Each row is a point on a landscape with many peaks, with its height.
From any point a climber takes the steepest step (rise divided by distance) to one of its 2 nearest points. It stops when none of these is higher. Distance is the straight distance between rows; heights are no part of it.
j_607: [119 155  97 124 121 103 170 124 153 155 166 114 133 118 131 119 157 128
  79 129 114 134 110 126 130 137 127 180  99  74 161 184 185 112  65 150
  96 189 187 165 149 101 185 158 120 133 122 188 150  82 180 111 131  70
 165 135 124 100 144]  (h 271)
j_156: [100 152 152 137 145 127 103 132  97 125 177 141 107 141 115 111 109 125
 147  98 133 117 170 126 109 152 143 115 164 162 128  77 152 126 113 136
 163 172 137 106 136 137 112 128 166 123 136 129 160 160  81 125 135 157
  91 115 127 144 123]  (h 309)
j_514: [124 135 130 126  92 139  47 144 127 146 109 103 137  75 144 137  99 149
 161 130  90 112 137 111 122 110 148 113 124 183 106 131 120 139 143 101
 174 131 142 139 168 150 107 125 119 134  98  80  76 152 131 130 145 117
 120 159 138  85 134]  (h 553)
j_921: [171 130 104 121 151 141 119 142 174 144  44 115 174 120 133 133 123 128
  92 148 130 130 109  94 118 114  94 107 110  81  89 172 130  99 180  90
 106  92 155 148 144 149 154 102  91 208 126  89  78 141 174 144 185  97
 123 159 123  95 114]  (h 571)
j_634: [159  97 138 135 171  88 178 132 151 132 106 146 157 140 103 103 132  94
  98 133 157 168 134 136 112 167  74 122 138  67 136 142 119 102 162 153
  86 133  95 146 110 123 165 100 145 185 166 150 150 158 129 136 121 142
 126 121 147 177 140]  (h 96)
j_145: [ 73 170 171 142 140 149  72 132 122 120 113 138  76 171 129 173  62 153
  75  86 131  91 100  96 136 110 143  92 153 156 127  99 101 141 154  41
 135  94 153 100 110 142 109 178 154  74 123  82 122 144  84 143 189  95
 108 117 110 102  89]  (h 463)
j_200: [133 150  93 132  66 145 113 130 154 151 123  97 131  94 152 150 150 146
 139 147  97 119 114 122 138 101 157 148  86 156 117 167 118 140 108 120
 145 119 156 141 163 128 138 136  88 107  90 115  89 101 150 121 129  81
 145 162 119  80 145]  (h 18)
j_263: [127 121  80 121 142 125 176  90 116 100 166 120 135 119 109 117 185 108
 143 129 138 145 164 122 126 122 120 173 150 124 133 133 129 133  79 210
 127 196 109 114 165 105 132 121 129 132 131 184 164 118 129 100  73 168
 134 103 115 157 132]  (h 578)
j_732: [125 123 143 144 110 133 147 127 164 158  93 145 140 126 135 145 115 127
  94 174 109 138  71 165 145 127 140 149  87 121 147 152 122 126 146  53
  87  57 151 131  96 133 139 110 130 116  84 116  94  71 157 161 143  74
 176 168 146 109 110]  (h 618)
j_431: [168  64  91 121 155  81 212 109 150 137  95 140 187 107  73 103 177  80
 118 155 148 178 122 145 108 150  77 138 116  57 143 150 102 109 141 198
  69 139  75 154 128 128 151 113 137 184 169 156 148 133 162 113  79 166
 145 109 158 182 144]  (h 73)
j_230: [145 133  75 106 138 117 138 121 123 130 161 112 154 121 133  98 175 109
 127 137 135 138 166 109 115 126 123 172 143 118 146 164 168 102  66 209
 131 227 167 147 174 117 146 140 103 149 121 180 158 117 149 106 102 146
 122 103 125 119 129]  (h 545)
j_13: [159 143  69  92 111 127 106 121 149 142 129 102 178 132 164  89 159 133
 122 177 141 137 135 121 139 106 148 153 129 127 152 173 179  91 118 145
 149 202 207 139 171 144 127 122  91 161  87 135 103  82 157 117 125 115
 144 132 142  79 123]  (h 349)
j_891: [154 103 127 129  94 140 145 132 113 121 103  94 129  70 130 174 162 127
 205  83 112 121 117 100 136 123  97 104  73 130  98 109  84 175 134 184
 130  67  36 148 104 107 128 123 127 129 158 119 140 178 138  97 103 149
 134 135  90 151 170]  (h 164)
j_748: [108 174  85 101 104 182  63 136 116 116 121  80 113 130 168 158 147 152
 147 117 133  92 143  63 124  78 155 121 146 147  83 131 142 136 113 141
 171 156 159 126 173 127 103 157  74 113  98 112 107 138 109  91 174 113
  91 125  76  66 113]  (h 255)
j_696: [142 156  97 105 145 176 118 123 150 115  66 110 133 171 152 160 158 144
 112 132 176 126 147  87 129  94 119 112 149 115 101 148 116 105 166 117
 121 115 146 113 157 136 144 135  86 147 127 101 101 130 116 124 174 127
 106 130  89  89 103]  (h 708)
j_214: [160  94 150 130 110 137 138 149 115 117  93 120 136  64 111 159 133 140
 203  98 120 111 123 126 135 121 120 102  87 152  92 103  90 161 167 156
 148  54  37 138  90 136 103 108 139 141 177 109 116 179 140 134  90 162
 136 138 120 155 159]  (h 174)
j_664: [172 112 101 112  81 107  84 126 129 156 127 106 167  78 134  96 136 140
 172 172 116 132 156 154 139 102 168 141 119 193 135 141 147 120 130 135
 189 161 176 124 161 153  74 107 122 139  90 115  81  96 158 138  78 143
 129 161 160 110 142]  (h 612)
j_996: [135 127 101 121 119  83 123 150 151 161 144  93 163  46 129 103 137 117
 110 134  84 141 125 102 121 141 102 163  88  83 117 185 183 113  80 164
 128 190 151 194 172 108 171 128 107 164 118 150 144 132 193 115 140  93
 153 131 134 102 187]  (h 509)
j_343: [137 136  85 120 125 108 128 144 148 150 125  91 146  80 146 147 163 122
 139 105 102 135 136  69 113 147  82 136 106  83  95 175 151 131  95 184
 129 167 113 183 171  98 173 127  90 171 137 141 148 160 172 106 155 102
 126 131 102  97 165]  (h 548)
j_995: [107 168 126 137 163 173 110 117 113  85 104 133  76 211 132 159 109 140
  88 112 173 110 144  94 124 106 134 106 190 131 124 101 105 109 161  96
 127 114 149  76 128 124 124 171 118 110 139 115 136 146  55 133 170 144
  81 102  76 107  82]  (h 710)
j_268: [161 116  98 124  85 135 144 102 119 130 140 117 152  71 112 140 171 125
 199 146 120 128 149 154 145 111 160 136  95 182 131 122  92 141 118 176
 149 123  84 119 134 141  93 103 135 112 120 137 111 111 136 115  66 160
 146 146 129 139 152]  (h 288)
j_277: [154  66 157 145 122  88 160 146 156 146  94 141 177  80 100 110 114 103
 151 141  99 160  92 163 124 155  84 111  79  97 114 134 107 158 158 125
  83  64  58 162  89 122 136  85 141 155 154 122 133 144 176 151 119 140
 150 125 169 168 166]  (h 252)
j_893: [ 64 150 199 141 137 134  86 140 122 133 136 149  87 185 129 142  65 148
  78 109 103 109  91 124 135 135 139 106 143 142 138 108 115 144 145  41
 119  82 138 117  83 127 135 155 163  72 123 104 134 126 107 147 165  93
 144 117 146 117  95]  (h 440)
j_950: [151 146 124 130 119 136  90 105  80 117 150 140 126 135 112  99 106 140
 171 135 144  87 172 137 139 116 181 110 189 186 123  87 135 116 154 125
 204 152 150  71 152 169  80 118 160 141 107  98 117 148  68 137 110 184
  68 129 140 144 105]  (h 623)
j_444: [156 139  82  90  91 157  88 102  86 109 162 116 125 108 156 101 173 143
 186 146 124  79 169 124 149  96 183 133 168 190 108 114 156 123 100 194
 218 184 169  86 189 153  66 133  96 124  89 128 121 119  79  94 106 177
  91 112 121 113 116]  (h 226)
j_43: [137 119 115 151 105 109 168 140 175 171  77 131 164  97 125 120 103 120
  76 162  91 124  53 160 140 132 113 145  69  92 126 174 146 130 147  33
  64  47 157 154  95 134 163 103 103 162 102 128  95  85 182 139 178  49
 187 165 152 115 128]  (h 680)
j_736: [129 152  86 127 103 156  88 118 109 108 136  91 124 111 147 147 160 137
 172 122 131 109 167  88 132 109 145 126 141 161  91 108 129 138 105 171
 164 139 120 115 153 133 112 126 101 123 115 124 113 158 113 102 138 144
  97 121  88 109 140]  (h 265)
j_783: [162 106  61 125 103 113 186 101 165 138 107 121 178  83 108 107 189 100
 123 166 123 168 101 146 134 114 102 163  77  92 151 179 119 112 123 160
  86 143 124 156 149 127 149 112 112 142 112 153 111  79 204 107  79 115
 175 143 143 138 146]  (h 43)
j_572: [153  58 196 140 125 124 177 137 128 106 128 159 124 121  98 134  99 121
 162 126 127 145 102 190 128 143  95 102 102 122 132  94  80 183 173 132
 111  40  22 121  44 121 105 103 148 102 159 121 147 149 128 159  73 146
 134 101 177 204 152]  (h 206)
j_985: [ 71 140 192 149 183 103 115 151 125 126 176 151  82 182 106 113  67 119
  82  83 128 123 140 135 112 181 124 108 165 109 133  93 160 136 115  90
 117 154 143 138  99 111 141 155 177 128 165 140 170 154 110 149 161 107
 125 104 142 131 109]  (h 421)
j_390: [182 116  69  96 147 161 149 122 132  94  72 108 168 143 146 155 196 137
 154 147 170 141 157 100 120  98 111 129 144  95  95 153  88  98 149 188
 132 121 103 128 153 150 130  97  82 195 156 123 123 146 140 107 117 168
 108 125  92 114 129]  (h 597)
j_112: [135  77 131 147  97  97 188 122 142 158 143 127 160  64  95 120 158  95
 161 143  97 162  94 156 131 142 112 129  54  94 123 125  99 167 121 166
  82  96  37 168 100 109 139 110 134 110 145 142 145 115 179 130  80 137
 164 122 164 174 182]  (h 282)
j_877: [181 146  62 103 127 180 128 107 152 116  58 118 159 168 145 163 192 144
 149 168 181 131 143 124 139  80 138 129 126 115 115 157 100 101 167 137
 117 112 138 114 151 149 123 109  76 152 123 120  81 111 140 120 126 139
 119 144 105  90 115]  (h 654)
j_632: [176 113  65  96 134 134 174 105 131  95 101 116 162 110 115 148 205 118
 171 136 151 148 154 108 126 113 100 140 129 110 107 141  84 119 114 212
 132 136  65 131 146 135 128 100 120 179 149 154 135 148 141  94  85 181
 126 110 109 148 144]  (h 547)
j_796: [136  84 171 149 171  75 148 142 137 138 135 171 156 144  88  82  85 105
 101 128 133 170 132 186 133 162 110 114 148 109 144 114 143 100 174  92
  98 126 127 119  98 144 139  86 184 154 156 127 134 133 135 169 109 154
 140 129 189 164 131]  (h 366)
j_338: [146 115  84 111  85 126 118 109 130 147 160 118 163  87 144  82 160 144
 154 186 116 148 130 169 153  88 178 168 114 178 168 167 135 125 106 153
 170 178 185 121 157 149  87 116 118 113  75 128  87  51 148 119  57 142
 155 149 157 117 138]  (h 641)
j_33: [129 119 168 159 146 149 157  98  96  85 134 177  69 187 101 141 126 128
 148 131 168 121 153 169 125 119 151 111 169 171 154  70  79 132 151 119
 128  73  84  69  88 130  97 129 162  72 147 135 138 126  38 129  83 195
 117 116 120 183 106]  (h 326)
j_253: [106 125 146 152 114 114 131 148 147 143 115 123 121 111 131 139 119 121
 128 119  98 138 102 118 130 142 116 133  79 115 121 147 132 150 124 105
 100  83  96 159 102 106 158 126 116 108 126 118 131 131 159 130 153  91
 155 133 125 132 144]  (h 339)
j_798: [128 124 122 136 165 129 170 127 128 108 115 118 124 144 149 149 148 110
 124 102 143 145 125  84 107 163  60 116 124  67 100 128 122 139 122 179
  91 124  68 161 122  95 178 138 122 152 165 167 181 174 124 106 149 131
 118 110  94 159 140]  (h 130)
j_549: [147 126  80 135  57 124 117 127 158 161 121  95 143  40 139 122 160 144
 156 178  76 138 104 156 136  97 150 156  62 153 125 178 111 137 113 132
 138 122 157 161 163 129 125 119  88 116  70 117  80  68 195 121  98  71
 174 183 128  80 169]  (h 25)
j_261: [123 138  96 149 107 121 200 105 151 149 150 118 125 123 109 134 183 109
  98 117 109 136  97 110 139 141 104 169  80  70 146 176 139 145  71 162
  67 140 115 173 138  93 182 150  99 118 122 189 149  91 184  99 129  69
 172 113 119 127 149]  (h 257)
j_989: [181 123 119 127 186 126 116 150 134 129  54 147 165 168 132 123 100 146
 100 139 182 153 156 108 116 128 113  93 170 107  97 132 112  70 213  95
 128 112 130 123 123 178 129 103 130 207 153  80  90 160 125 169 153 147
  88 142 129 121 103]  (h 482)
j_690: [136 130 123 124 157 134 154 111 126 115 111 167 127 209 117 111 130 115
  99 179 191 150 150 166 134 114 155 143 168 146 184 118 120  83 158 110
 111 140 160  73 123 153 129 120 156 117 116 134 104  91 102 145 105 149
 126 145 137 134  81]  (h 393)
j_982: [168 107 105 123 103 124 111 123 123 126 113 151 176 148 136  99 120 140
 148 181 144 141 141 186 139  98 185 148 152 191 181 122 128  86 164  98
 155 132 180  87 132 192  76  94 165 140  85 104  78  85 116 171  86 164
 121 169 170 122 115]  (h 310)
j_196: [113 101 199 154 142 108 155 134 137 122 144 158 109 163  94 116  87 114
  98 114 126 145 111 160 122 165 111 117 135 114 150 116 126 136 154  81
  98  92 102 122  87 115 148 125 166 109 146 123 153 134 110 160 137 123
 147 124 165 165 120]  (h 380)
j_28: [ 97 138 136 115 140 122 121 126  97 132 201 121 112 106 126 104 113 120
 139 104 114 113 162 116 119 156 140 144 156 139 142 105 172 131  64 165
 158 203 162 126 146 120 123 148 146 129 141 164 165 144 100 118 126 136
 101 119 133 142 138]  (h 300)
j_627: [106  92 204 149 113 126 148 141 122 104 150 143  66 142 124 153 105 116
 155  92  95 115  76 144 127 158  97 104  92 110 127 111  99 206 107 120
  99  59  48 146  72  77 132 145 117  47 139 139 176 140 114 137 127 108
 143  89 121 175 138]  (h 372)
j_227: [111 130 137 150 119 129 180 136 135 126 143 108 106 119 138 151 159 115
 145  90 123 134  90 102 119 146  76 134  84  64 117 136 128 176 101 185
  76 111  62 166 122  83 167 152 106 106 150 163 172 145 146 107 130 113
 143  91  94 162 155]  (h 142)
j_837: [ 63 167 166 145 102 153  46 133  82 122 162 116  68  97 140 147  76 149
 152  77  83  81 122  94 129 122 156 105 144 191  97  72 111 164 106  96
 190 126 132 118 137 135  83 155 150  83 109  73 127 158  87 110 161 126
  95 123 111 123 127]  (h 502)
j_342: [ 99 138 169 154 100 152 132 130 138 132 132 119  76 127 155 168 118 120
 117 106  77 116  67 126 138 136 110 112  64 102 125 133 108 193 101  98
  89  49  79 150  84  78 147 153 102  58 119 134 153 122 149 126 149  64
 158 116 118 143 126]  (h 361)
j_546: [ 85 158 116 131  66 142 130 112 138 151 154 127 107 129 140 131 162 140
 115 188 116 131  97 174 151  96 193 180  87 164 180 159 114 136  95  84
 129 105 181 118 126 140 115 140 133  66  59 137  92  37 144 139  83  74
 180 164 145  98 120]  (h 639)
j_320: [141  96 187 159 128 124 159 129 105 105 132 163  99 122 105 142 106 130
 177 133 120 125 119 169 143 139 135 101 120 170 137  75  83 171 150 128
 124  47  43 113  68 133  93 114 169  81 157 107 137 147  95 146  80 158
 134 117 152 186 144]  (h 192)
j_600: [105 122 203 138 131 131  96 162 132 117 105 128  94 144 149 161  62 122
  93  78  93 113  80  98 127 164  86  89  96 106 107 106 119 174 146  63
  95  58  96 153  81 101 140 145 139  97 157  90 165 169 152 145 188  71
 145 109 123 133 128]  (h 419)
j_715: [150 110 165 133 116 133 140 142  95 102 126 145 108 109 115 151 108 138
 206  88 117 115 129 141 130 145 132  94 111 166 104  80  79 173 154 148
 147  62  43 106  75 141  99 113 152 118 172  99 133 172  95 128  89 177
 116 119 128 176 142]  (h 183)
j_618: [110  93 220 137 141 115 130 158 129 110 129 147  88 160 130 135  69 114
 119  81  90 129  80 134 115 173  64  81  96  87 111 100 135 183 139  88
  98  62  60 155  57  93 155 133 144  78 151 107 169 157 137 142 163  86
 135 104 146 158 136]  (h 395)
j_79: [133 138  82 108 119 140 104 146 114 119 100  78 130  88 164 166 161 127
 158  90 114 117 129  48 102 123  85 126 108  99  82 158 126 139 111 182
 140 144  97 163 169 112 154 132  77 163 142 131 131 168 143 100 166 121
 121 127  72  99 154]  (h 517)
j_180: [142 121 155 139 181 110 134 134 128 128 128 160 139 178 114  90  82 119
  87 119 164 157 158 148 128 148 114 117 182 110 145 109 154  77 156 110
 108 160 147 108 125 141 146 117 176 172 145 131 140 142 116 162 121 152
 113 135 146 151 112]  (h 394)
j_648: [112 131 139 118 115  96  89 153 137 167 165 125 147 123 132  72  96 142
 100 143 126 134 137 153 135 137 168 163 162 143 169 138 189  98 103  96
 147 202 208 126 136 143 120 135 142 151  92 132 127  89 142 155 126 114
 149 145 176 111 112]  (h 292)
j_433: [131 160 125 102 137 151  93 108  70 105 146 140 109 145 127 113 119 150
 155 131 148  82 170 119 135  99 171 106 203 173 104  81 149 108 138 135
 200 158 167  84 159 158  86 141 122 140 116 103 139 150  62 113 155 178
  62 113  97 122 101]  (h 646)
j_54: [149 105 115 135 139  78 116 170 177 189  82 125 194  57 133  91  95 121
  83 147  87 147  95 139 137 143 103 130 100  92  99 163 167  97 157  67
 123 121 164 186 139 140 152  77 124 213 110 108 101 126 202 155 161 109
 149 164 156 108 149]  (h 565)
j_535: [ 74 172 147 143 126 169  59 120 105 125 122 125  77 142 135 164  93 140
 121 100 110  81 118 100 133 107 156 100 150 175 109  87 105 143 136  75
 164  99 133  87 124 135  88 167 132  68 110  97 123 133  73 113 177 117
  93 125  81 104 111]  (h 484)
j_127: [110 112 147 144 120 113 146 133 136 141 146 128 125 114 115 128 131 124
 132 127 108 140 125 140 137 147 138 142  97 139 137 133 129 136 115 133
 107 126 112 145 114 120 145 118 142 120 111 135 118 116 143 136 119 120
 146 135 146 145 144]  (h 320)
j_96: [142 135 104 117 112 128 106 116 103 122 139 106 142  95 122 122 158 139
 192 135 122 119 160 125 133 114 161 130 133 178 112 105 121 126 112 172
 179 143 116 111 149 132 105 111 139 123 126 120 115 144 113 112  99 158
 115 135 131 142 143]  (h 276)
j_726: [104 119 102 126 139 145 148 120 109  87 165 108 103 108 145 168 182 126
 187  78 128 117 145  88 119 133  92 129 123 126 103 102 103 155  85 209
 136 144  74 121 148  89 132 132 112 132 170 168 171 166  98  90 129 160
 106  93  70 156 146]  (h 511)
j_676: [113 129 133 105 143  97 131 140 107 158 220 120 125 105 119  76 115 142
 119 126 115 131 173 144 100 154 157 177 173 130 164 135 207 125  46 172
 153 245 210 132 151 117 122 154 147 143 140 183 176 122 123 126 121 133
 128 109 158 126 122]  (h 291)
j_800: [136 158  95 100 123 137 106 120 155 145 111 121 142 158 153 116 139 134
  91 152 154 127 131 114 135 103 139 145 132 112 144 180 156  92 117 103
 124 172 203 123 163 137 153 139  90 138  88 134  91  84 143 121 156  90
 137 138 121  75  99]  (h 360)
j_934: [108 137 129 120 145  87 149 133 122 156 205 119 128 104 125 103 127 115
  89 110 118 133 151 126 119 153 137 179 144  83 159 152 205 115  44 167
 108 218 174 164 133 100 161 159 130 134 138 196 167 129 158 125 129 100
 146 117 130 110 143]  (h 281)
j_457: [136 114  91 128 129 132 177 106 110  98 140 121 125 114 102 147 206 110
 183 111 140 133 147 111 132 123 104 149 124 124 122 115  97 142  93 220
 117 141  56 120 144 103 129 123 123 132 168 163 160 151 114  89  76 176
 127 109  98 163 140]  (h 539)
j_879: [ 99 162 139 119 157 143 134 115 134 125 139 134  88 186 136 145 123 129
  74 117 169 118 147 117 112 133 127 143 159  98 152 140 169 117 109 111
 111 166 177 118 142 108 160 155 117 114 131 176 142 119 108 123 162 110
 126 120 103 109  98]  (h 384)
j_677: [136 107 124 129  91 129 176 137 136 119 125 101 125  86 132 167 175 118
 177 101 105 127  95  99 124 131  89 123  60  95 107 142  92 175 110 193
  94  82  41 170 117  79 157 133  92 115 160 142 159 143 156  91 109 110
 165 120 108 158 159]  (h 153)
j_429: [153 127  74 103 122 103 126 131 137 143 171  90 158  65 131  92 156 130
 117 127 107 155 151 102 113 140 114 172 128 100 130 193 186 106  58 201
 150 242 177 175 180 111 148 141 103 165 111 181 150 121 174 109 116 117
 149 114 137 100 155]  (h 521)
j_236: [ 87 172 131 123 162 157  98 122  96  97 154 147  81 186 116 126 101 147
 109 108 162  84 158 102 122 104 147 105 220 155 111  66 129 105 143 112
 178 162 171  59 148 153  98 162 127 128 131 111 137 136  46 117 172 173
  53 101  89 115  82]  (h 670)
j_297: [ 87 144 147 128  93 135  58 148 112 151 146 107 110  76 137 142  81 142
 162 102  62  93 118 108 131 132 155 118 106 190  88 110 109 164 123  95
 167 120 131 139 143 136  93 127 141  92  94  87 110 158 115 125 143 104
 118 162 134 107 143]  (h 526)
j_66: [173 101  94 129 134  80 128 156 157 172  81 129 192  64 115 111 118 118
 127 150 107 154 127 137 127 143  93 121  96 106 103 163 134 101 149 119
 130 118 126 173 141 149 141  84 131 199 140 110 118 142 174 145 140 124
 135 148 161 119 150]  (h 518)
j_330: [114 155 109 119 130 158 144  89 114 107 142 149 110 201 137 126 152 127
 111 181 180 120 138 172 142  89 183 149 152 167 193 123 117  95 125 121
 132 149 180  61 140 146 101 144 151  82  89 140  98  58  95 126  80 153
 130 145 125 113  85]  (h 378)
j_865: [168 110 120 133 128 108 116 140 137 154  94 125 167  79 121 124 129 132
 157 134 119 151 147 144 135 134 120 108 107 150 100 134 122 108 160 124
 153 118 114 149 127 151 128  89 140 167 137 105  99 157 147 137 120 155
 121 149 148 126 142]  (h 481)
j_622: [116 126 160 153 152 145 159  96  99  81 166 158  65 166 114 154 144 116
 146  97 150 118 144 146 132 136 126 116 161 145 134  76 100 155 113 156
 122  97  73  88  97  94  98 139 146  79 155 147 160 140  61 108  98 185
  99 100  98 191 126]  (h 335)
j_568: [ 98 171 105 103 138 143 117 121 142 142 132 121 116 168 148 131 118 145
  69 132 163 115 137 109 123 111 153 155 149 100 142 165 172  98  90 108
 114 183 215 125 147 107 148 179  99 121 115 169 127  94 139 122 180  64
 131 118 103  60  89]  (h 371)
j_356: [ 71 159 152 134 157 150  87 156 115 116 157 109  90 125 159 158  98 122
 107  39 100  95 130  56 105 163 107 109 130 126 105  99 150 153  94 122
 117 154 131 163 124  94 156 169 121 111 164 135 177 170 126 120 193  92
 110  99  83 120 138]  (h 464)
j_521: [167  80  78 130 134 102 210 116 164 146  94 137 189  93  91 103 170  89
 115 173 137 170 105 157 114 129  86 135  89  67 154 155 110 121 133 166
  51 107  95 151 111 131 143  99 128 164 131 148 132 105 197 119  88 130
 159 130 152 174 141]  (h 56)
j_170: [ 72 128 206 141  94 135  98 134 124 132 139 133  76 131 154 165  93 134
 128 113  62 111  72 136 119 144 132 115  83 145 123 118 101 182 124  60
 109  47  90 153  72 107 118 134 139  40 107  97 137 115 136 146 151  78
 155 130 149 122 128]  (h 383)
j_111: [205  90  89 104  99 104 113 139 120 143  81 129 189  47 109 131 141 139
 191 155 110 136 159 151 130 107 148 111 101 169 108 133  99 108 167 151
 174 111 120 133 144 163  65  81 138 176 134 100  90 130 161 146  76 171
 126 159 156 124 160]  (h 445)
j_564: [155  42 175 141 130  93 191 143 147 133 116 157 155 107  86 105  94  94
 142 130 120 165  79 184 118 162  73 101  85  72 124 119 103 178 169 133
  70  51  29 158  51 119 128 106 140 121 165 140 155 143 146 150  96 137
 130 104 194 193 157]  (h 227)
j_140: [106 140 165 157 158 139 146 100  87  95 141 182  83 213  98 131 105 130
 102 144 177 122 140 154 124 120 158 113 187 160 164  80 101 110 164  84
 133 112 126  55 111 149  99 134 170  82 144 116 129 129  42 151  93 179
 106 127 126 156  87]  (h 340)
j_887: [127 149 133 134 164 164 131 126 142 113  80 136 101 191 150 162 119 132
  87  96 170 128 117  94 125 123  99 104 159  97 112 139 108 115 166 101
 102  94 121 107 121 111 153 146 108 131 155 116 122 145 103 130 183 123
 100 119  76 110 103]  (h 773)
j_114: [146 120 112 139 116 118 135 155 173 161  65 128 174 101 150 133 102 127
  86 148 115 127  68 122 129 137 101 132  86  72 109 172 144 110 165  59
  91  70 144 152 122 141 161  96 107 186 114 115  91 118 190 144 179  76
 150 162 134 103 122]  (h 624)
j_759: [ 80 155 175 129 156 113 128 145 135 144 160 144  91 156 126 115  89 124
  64  90 139 121 138 132 121 165 127 139 132  91 152 133 180 122  90  96
 100 166 162 142 110  98 161 161 151 123 143 175 172 128 132 128 171  96
 142 118 147 125 116]  (h 401)
j_57: [ 83 140 184 126 141 122  79 155 130 126 141 113 101 118 146 142  67 126
  95  55  82 104 106  77 121 165  99 102 102  96  90 111 159 158 121  95
 118 113 120 164  98 102 167 153 135 104 155 104 151 187 145 124 206  82
 134 119 121 111 136]  (h 443)
j_132: [ 93 172 104 108 119 181  81 126 122 125 122 103 104 171 148 153 129 151
 114 139 144  83 135  97 145  83 177 115 172 154 122 121 127 120 123 104
 151 140 192  84 166 147 105 167  84  98  91 115 108 108  75 113 175 122
  92 122  79  74 101]  (h 246)
j_100: [143 116 127 128 173 130 186 125 144 103  75 149 136 166 141 133 150  97
  92 118 176 151 113 102 114 168  53 115 140  42 123 145 124 126 150 166
  79 108  89 144 114 103 182 133 122 181 169 143 161 169 122 129 147 132
 118 108 117 152 135]  (h 115)
j_465: [ 86 153 120 133 144 153 111 144 108  82 147 103  87 122 155 171 147 130
 145  61 119 107 126  63 110 136  93 119 130 127  91  96 115 161 103 173
 140 129 103 139 133  86 139 144 108 121 152 131 165 177 102 106 171 142
 104 103  61 122 147]  (h 488)
j_272: [104 138 119 129  77 126 123 118 132 142 177 119 115 110 145 106 140 141
 129 168 109 135 126 168 143 108 180 174 106 170 173 142 134 129  92 127
 143 159 168 125 137 124 126 139 133  84  71 151 105  65 139 138  92 115
 166 156 151 115 121]  (h 674)
j_359: [ 67 160 194 141 169 132 102 147 108 113 163 141  59 173 130 142  66 124
  85  50 121 106 128  91 118 159 105  92 160 112 119  82 143 144 114  94
 122 138 137 133 104 101 130 172 154  92 165 122 176 161  97 128 184 119
 104  94 102 138 114]  (h 442)
j_547: [191 122  70  86 126 125 122 111 130 117 103 139 186 163 149  95 149 131
 133 200 164 154 154 176 139  84 176 144 140 160 176 148 144  63 159 135
 154 158 182  91 156 176  84  97 107 157  95  88  73  65 150 143  82 164
 135 149 157 100 111]  (h 323)
j_755: [ 95 145 171 147 165 126 120 124 116 109 131 158  94 201 102 111  72 140
  81 134 159 119 140 142 125 116 154 115 198 151 158  91 122  97 168  54
 140 124 165  75 105 162 114 145 174 114 138 110 111 132  67 154 131 137
 103 124 136 125  78]  (h 355)
j_139: [103 109 171 159 130 124 175 123 123 112 162 140  79 145 117 140 138 109
 138 104 133 126 113 143 128 157 105 116 121 115 150  92 106 181 117 149
 105  95  68 128  88  88 131 138 131  68 153 156 170 125 101 122 107 140
 141 102 122 183 131]  (h 353)
j_763: [130 153 145 132 169 136 101 134 118 117 127 156 136 196 114 100  91 143
  86 123 168 133 165 118 123 122 140 126 197 136 136 110 150  72 159  94
 148 167 174  99 148 157 131 131 154 155 136 111 116 148  92 152 152 138
  92 128 133 119 100]  (h 373)
j_598: [133 100 127 137  98 109 150 112 130 146 157 121 150  68  99 121 150 115
 171 133 109 153 135 155 141 131 132 134  79 153 135 128 107 150 110 166
 125 127  78 153 115 118 134 101 152 105 130 152 123 118 146 117  79 143
 156 129 149 159 168]  (h 303)
j_670: [118 162 103  96  87 168  86  89  90 108 175 117 113 151 155 117 151 148
 161 169 142  77 148 132 149  79 208 143 180 197 140 115 141 126  91 143
 197 161 199  78 179 153  69 157 101  94  66 119 110  84  76 106 103 152
 101 115 125 111 101]  (h 232)
j_712: [ 90 109 212 150 130 112 124 138 129 138 138 156  94 153 109 133  69 129
  99 132  84 131  72 167 137 159 137 114 111 128 140 109 124 163 141  31
  96  53 108 138  70 114 134 119 156  74 122 111 144 105 121 168 139  81
 166 128 176 142 123]  (h 410)
j_5: [107 129 160 135 129 106 100 137 137 157 148 137 124 130 119 114  93 136
 102 114 121 130 130 147 137 134 151 134 142 149 136 128 156 121 128  81
 146 145 161 121 119 135 145 119 161 129 110 121 116 128 132 140 138 113
 139 143 157 115 109]  (h 304)
j_636: [179 125 122 121 176 134 112 145 149 139  41 128 185 142 139 140 107 137
 104 137 158 151 120 107 120 138  78  93 137  75  95 150 117  89 195  99
 108  90 116 144 133 159 145 106 112 213 162  83 100 173 150 152 180 117
 104 145 114 110 124]  (h 523)
j_629: [164 117 122 134 185 120 159 120 130 104  98 163 143 192 113 109 120 114
 104 155 199 159 149 151 123 135 109 119 171 109 150 124 119  71 185 123
 109 141 141  92 112 154 135 109 149 162 157 129 110 138 113 149 100 171
 106 128 145 141 108]  (h 420)
j_358: [131 123  86 131  79 104 157 124 166 162 134 113 164  76 133  92 171 126
 116 178  85 149  88 158 150 115 137 171  69 127 161 175 136 118  97 118
  98 145 156 167 146 124 150 112 114 127  82 145 104  58 204 115  93  81
 193 162 143 107 152]  (h 33)
j_886: [ 99 138 170 156 154 122 132 122  83  97 168 155  75 146  95 121 100 124
 143  81 131 103 153 137 119 163 125  97 157 152 119  57 114 136 123 134
 154 135 102 102 106 125 102 132 174 105 166 134 168 171  63 112 121 168
  93 113 109 180 122]  (h 321)
j_969: [185 113 116 113 190 132 126 125 122 114  81 162 159 195 113 111 124 145
 123 160 189 153 164 134 126 113 130 104 183 133 114 110 112  62 197 117
 142 133 135  92 125 181 110  99 137 183 154  87  95 147 108 155 120 185
  83 138 136 123 108]  (h 450)
j_533: [103 167 120 102  92 165  66 108 107 132 133 125 116 167 149 134 136 154
 121 176 156  88 137 143 138  75 208 144 160 189 150 122 119 129 143  94
 171 151 202  82 165 170  81 160 109  89  72 103  85  93  74 129 124 130
 117 136 121  93  86]  (h 238)
j_264: [125 133 122 107  99 125  68 141 129 153 121 104 159 105 155 106 113 152
 135 152 104 117 146 135 128 109 172 137 127 176 121 152 154 121 131  98
 183 170 192 126 161 143  93 123 122 135  85 101  76 107 133 136 134 110
 128 151 152  77 124]  (h 582)
j_790: [168 134  69 100 125 132 135  94 128 111 128 120 161 144 142 109 182 140
 132 172 168 148 160 143 127 103 139 155 157 141 163 159 146  90 119 172
 142 180 167 103 161 146 112 110 112 148 113 133 106  80 142 119  91 152
 130 132 141 111 117]  (h 336)

Where does a climber stop that starts at each point below?
j_214 => j_712
j_297 => j_272
j_726 => j_887
j_140 => j_43
j_330 => j_43
j_607 => j_622
j_783 => j_712
j_796 => j_43
j_670 => j_712
j_268 => j_712

Call two points neighbours if one is among the 2 nearest of the other. Go from one point of each pair to the other, from neighbour to neighbour, staying as high as possible. Name the lowest point that can't be avoided.
j_263 / j_887 => j_457
j_263 / j_343 => j_996
j_43 / j_272 => j_111
